Points, in no order, along strands that fork, close into loops and pass close to each other.
In the rows, 128 means zero.
Points whose rows are less than 123 apart are linked; no others are.
voret: [112 140 115 160 145 151 115 191 168 105 123 168 108 136 164 155  94 120
  55 152]
Kadil: [137  78 137 156 129 113 108  96 142  97 142  99 146 134 109 131  96 114
  58  77]
Vagu: [168  97 111  93 105 152 131 168  99 181 162 125 155 138  71 130 130  96
 146 161]
rize: [126  97 156 117 149 145  69  93  85 161  92 114 139 155 151 200 151 130
  89 118]
Ral: [161 124 151 131 106 125 137 135 111  92 129  88 155 116 143  27 117 104
 172 135]
pib: [ 93 153  98  82 143 113 110  99 138 103 117 134 208 150  97  77 118 154
 104 204]
sivuf: [113 109 103 139 141 144 115  94 138  70 152 186 208 129 143 162 143 140
 138 169]
fad: [180  95 105 112 145 136 148  99 152 159 122 140 149  91  90 166 143  75
  68 113]
lam: [135 105  86 123 123 123  92 150 100 158 131 159  77 167 143 110 113 184
  81 169]
faz: [144 104  84 124 128 123 126  93 161 167  70 120 102  88  73 186 163  81
 102 109]
Gegur: [145 119 155 116 115  89 121 103  56 112 140  96  91  71 157  57 106 129
 154  89]
vefum: [114 164 166 138 120 128 155 118 149  94 118  79 159 135 157 101 138 175
 195 108]
muf: [108 166 156  81 102 108 152 107 120 163 139 135 115  76 135  72 151 170
 179 127]
Toser: [181 141  98 147 135 138 189 168 100 145 117 154 116 183 119 157 110 168
 131 165]
pipus: [152 163 116 128 131 116 146  90 141 175 109 140 104 160 166 136 170 192
 146 124]
Mav: [ 75 119 158 143 136 125 133 122  85 109 121 136 120 139  96  53  89 151
 154 165]
Muke: [154  86 111 166 150 130 149 115 106 111 143 156 132 111 102  85  63 137
  79 158]
dup: [133  94  78  98 133 127  82 111 115 168 134 147 127 127 112 152 125 137
  81 165]
Tefes: [145 162 136 171 148 131 160 179 121 135 123 140 102 150 157  98 103 147
 136 148]
sonep: [131 142  93  99  69 168 126 159 140 173 152 115 131 112  99 156 131 119
 148 154]
zepe: [102 127  98 124 103 112 116 140 128 115 180  94 164 110  85 119 148 198
 148 126]
kifan: [126 154 137 157 158 135 151  89 192 152 120 107 116  86 136 115 158 135
 164  89]
Ligez: [156 105 130 186 137 117 145 147 146 101  89  94  65 158 108 158 136  97
 148  71]
kesu: [154 147 122 124 168 140 142 126 135 152 134 145 173 189 119 175 167  98
 131 144]
Manok: [ 94 131 116 129 110 151 101 139 146 134 182  92 168  87 123 163 143 176
 102 124]
bafer: [133 132 111 107 102 139 112 176 135 132  61 149 126 160 157 205 174 103
 108 133]
laf: [142 124 140 135 134 192 139 128 139 109 146 133 184  57 141 147  98  64
  85 110]
fiboz: [148 157  98 116  95 126 123  96 114 137 114 124 157 155 174 155 157 181
 165 150]
zure: [113 118 109 146 115  81 127 111 162  90 131 132  97 179 112  84 126 116
 150 120]
nop: [103 149 135 123  86 133 110 165 188 131 135  99  86 142 174 137 162  99
 170 101]
lavon: [131 110 125 145 131 166 149 163  93 151  93  96 126 177 108 212 129 128
 161 136]
Vaki: [171 129 149 129 141 128 138 173 128 125 161 120 168 142 124  26 131  98
 108 144]
Supi: [163 128 137 115 144 132 114 165  65 124  95  76  63  81 155 107 113  53
 136  81]
Sagi: [139 179 101  58 144  86 144 105  87 128 156 117 194 121 100 134 129 199
 147 183]
Loze: [146 153 151  98 150 134 154 111 110 126 147 138 153 191 124 183 128 149
 109 123]
vizu: [107 157 164 101 139 140 144 164 133 133 120 172  70  91 182 143 120 110
 131 116]
nev: [106 152 105 116 150 101 139  58 171 132 122 171 106 103 120 117 106 168
  74 131]
molo: [ 93 113 121 140 112 134 111 141 140 162 113 118  42  72 135 105 106 108
 159 124]
vokel: [109 134 183 118 155  99 122 140  88 107 170 111 142 120 120  62 140 159
 100  78]
piva: [109 142 109 149  89 149 154 130 172 114 124 128 145  98 134  99  97 126
 164 152]
Gavav: [ 86  89 170 146 161 110 136 129  63 132 158 157 106 160 101 112  96 140
 141 121]
Rigab: [ 89 134  99 122 109  90 111  58 160 123 137 138  99  92 124 125 134 169
 156 116]
dabaf: [ 96 132 165 146 144 132 140  99 148 129 133 126 137 126 162 167 155 143
 188 100]
zuzur: [146 132 141 136 112 132 185 161 131 116  53 110 114 119 104 239 127  93
  89  91]
vap: [103 112  98 128 113 142  74 161  99 121 152  93 196 139 113  94 143 210
 153 159]
Dori: [150 102 103 163 110 149 141 141 104 123 138 110 134 191  99 164 113 148
 164 149]
feka: [150  86 112 146 144 104 114 134  86 133 130 180  71 133 146  63  79 138
  68 138]
Tavop: [127 136 123 166 146 153 138  97 150  82 120 173 177 140 173 141 118 158
 102 148]
rado: [131 138 122 167 117 150 124 178 135  53 130 146 127 125 174 135  91  96
 108 117]
Rutok: [148 109  99 141  82 118 140 113 109 126 136 120 150 167 128 135 152 165
 218 143]
vudul: [ 92 120 114 125 151 112  92 112 124 113 110 151 138 146 116  44 120 156
 140 193]
lik: [200 123 143 148 160  89 172 135 103 129 146 132  87 124 111  96 125  88
 126  66]
tad: [114 177 158 154 154 115 133  86 168 130 112  75 125  86 121  70 123 128
 112 110]
gened: [ 78 158 164 149 149 128 114 164 172 101 165 121 159 150 142 100 126  92
 126 128]
biseb: [ 89 135 132 137  80 123 133 149 133  53 134 135 139 113 152 115  96 149
 146 127]
san: [108 107  87 135  92  73 117  96 196 106 109 130  97 141 144  96 137 150
 199 125]
Tanu: [146 119 142 111  89  95 123  72 144 116 137  92 150 151 111 132 119 123
  93  94]
rupa: [143 102 171 139 124 164 129 154  91 156 130  92 106  89 117 127 116  49
 155 104]
nimov: [ 94 107 112  98 129 121  82 126 129 104 186 176 191 144 141 134 157 141
 128 156]
nurol: [ 90 145 105  95  98 123 106 146 165 159 138 131  97 128 107 173 170  87
 178 134]
zes: [136 136 117  57 114  91 123  95  90 100 149 124 202 156 118 101 134 188
 108 158]
muv: [154 109 182 110 166 105 167 140  84 123 153 160 121 157 106 107  96  90
 103 114]
Nozof: [115 114 179 129 139 143 119 147  49 141 154 109 102  76 155  63 119 147
 121  94]
Mumif: [146 123  69 109 112 116  99  69 129 162 104  95 152 134  85 133  94 135
 108 200]
boral: [143 100 126  96 142 128  79 132 120 130  91 158 158 172 143 217 165 113
  66 128]
lated: [116 150 156 107 162 131 125  97 121 186 150 151 109 126 152  88 182 168
 160 121]
Pedak: [129 135 148 147 155 158 162 136 100  86 151 141 145  58 160 107  85  46
 127  96]
Zolup: [137  99 166 172 180 146 143 143 101 119 142 148 128  92 126 123 118  53
 160 104]
Kavuk: [ 87 138 127 104 147 110 157  88 119 118 143 191 125  87 117 158  91 141
  89 141]
Tun: [161 128 133 149 119  88 140 123 146 101 110 120  81 141 142  98 134  94
 148  80]
Dabu: [149 139 152 123 103 151 167 180 109 141  99 101 101  81 140 203 136 128
 103  71]
kaz: [177 121 123 132 129 135 123 144 153 151 118 120 130 196 125 127 174  79
 146 137]
Lita: [132  84 105 187 135 119 127 115 152 149  88 109  74 100  85 161 133 103
 113  90]
Von: [113 167 102 142 113 151 135 103 175 153  70 115 121 116 136 110 108 130
 171 191]
bafa: [108 134 145  98 104 106 122  96 109 110 149  90 139 171 102 190 125 149
 118 119]
Zasob: [117 160 183 122 145 147 172 175  93 138  87 119  85  93 154 189 116  91
 147  97]
Kosup: [127 114 130 105 129 127 129  87  99 125 115 184 120 133 155 196  87 173
  55 139]
Suni: [ 84 136 133 134 142 125  81 144 166  92 171 168 148 162 156 111 167 138
 113 119]
nive: [118 128 126 130 106 141 114 150 162 134  79 140  57  56 172 157 117  93
 120 104]
tevil: [171 123 107 118 117 167 150 101 147 149 141 129 184  74  99 122 125  74
 110 137]
kis: [155 155 127 173 161 162 148 169 146 173 110 114  91 107 102 123 103 119
 107 135]
rubu: [156  80 170 161 163 133  95  60 111 117 109 118 130 147 135 163 142 107
  83  84]
Tadef: [ 69 140 158 111 140  85 107 137 140  97 166 113 135 124  80  79 160 182
 122 102]
beb: [127 136 161 118 110 148 142 136 115  84 137 102 188 123 111  56 164 150
 181 119]
Nul: [168 101 102 130  97 124 104 112 151 119 138 102 173 186 115 112 161 112
 107 121]
mipi: [117 110 122 110  82 176 111 158 120 130 167 102 156  99 136 194 121 121
 129 123]
Bibu: [120  90  98 172 139 133  88 144 159 118 115 169  89 170 156 138 123 147
  82 143]
mez: [103 155  73 111 113 124 100  74 138 142  85 131 106 119 117 149  98 125
 146 214]
Gapa: [109 126 127 101 125 106 132 119 122 154 131 157  70 134 110 183 180 106
 147  82]
buvom: [159 153 149 129 158 133 136 131 158 161 126 101 112  98 130 103 123 119
  67 116]
zife: [138 136 122 132  98 139 170 163 165 100  33 130  94 132 155 211 141 103
 138 108]
Lagu: [128 126 103  83 145 116 103 135  94 192 158 132 145 162  72  98 120 130
 165 195]
segol: [ 97 159 152 130 129 129 121 178 181 138 154 122 119 138 156  72 159 121
 194 114]
Tizev: [133 162 148 110 134 139 137 187  99 158 151 134 149 158 132  71 112 144
 115 171]

A piece is two or more points that can be reached from each other along the links. Count, over all rows, the pieces, the separate loops (a circle has one, a figure eight two, a Y none), the forks (points with three links) and the tips (points with one).
pieces | 5
loops | 3
forks | 8
tips | 12

How many points has the smallest loop of links through each point below? Write - if it is on no loop.
dup | 10
kifan | 11
kesu | 6
gened | -

Name the points in between on the shortest way along the links from the first point to the second, in order.
lavon; vefum | Dori, Toser, Tefes, Tizev, Vaki, Ral, beb
Rigab; Zolup | san, zure, Tun, Ligez, Lita, faz, fad, tevil, laf, Pedak
buvom; muf | kis, Tefes, Toser, Dori, Rutok, fiboz, pipus, lated
sivuf; Lagu | nimov, Suni, gened, segol, nop, nurol, sonep, Vagu
zuzur; bafa | zife, bafer, boral, rize, rubu, Kadil, Tanu
Kavuk; Gavav | nev, Rigab, san, zure, Tun, lik, muv
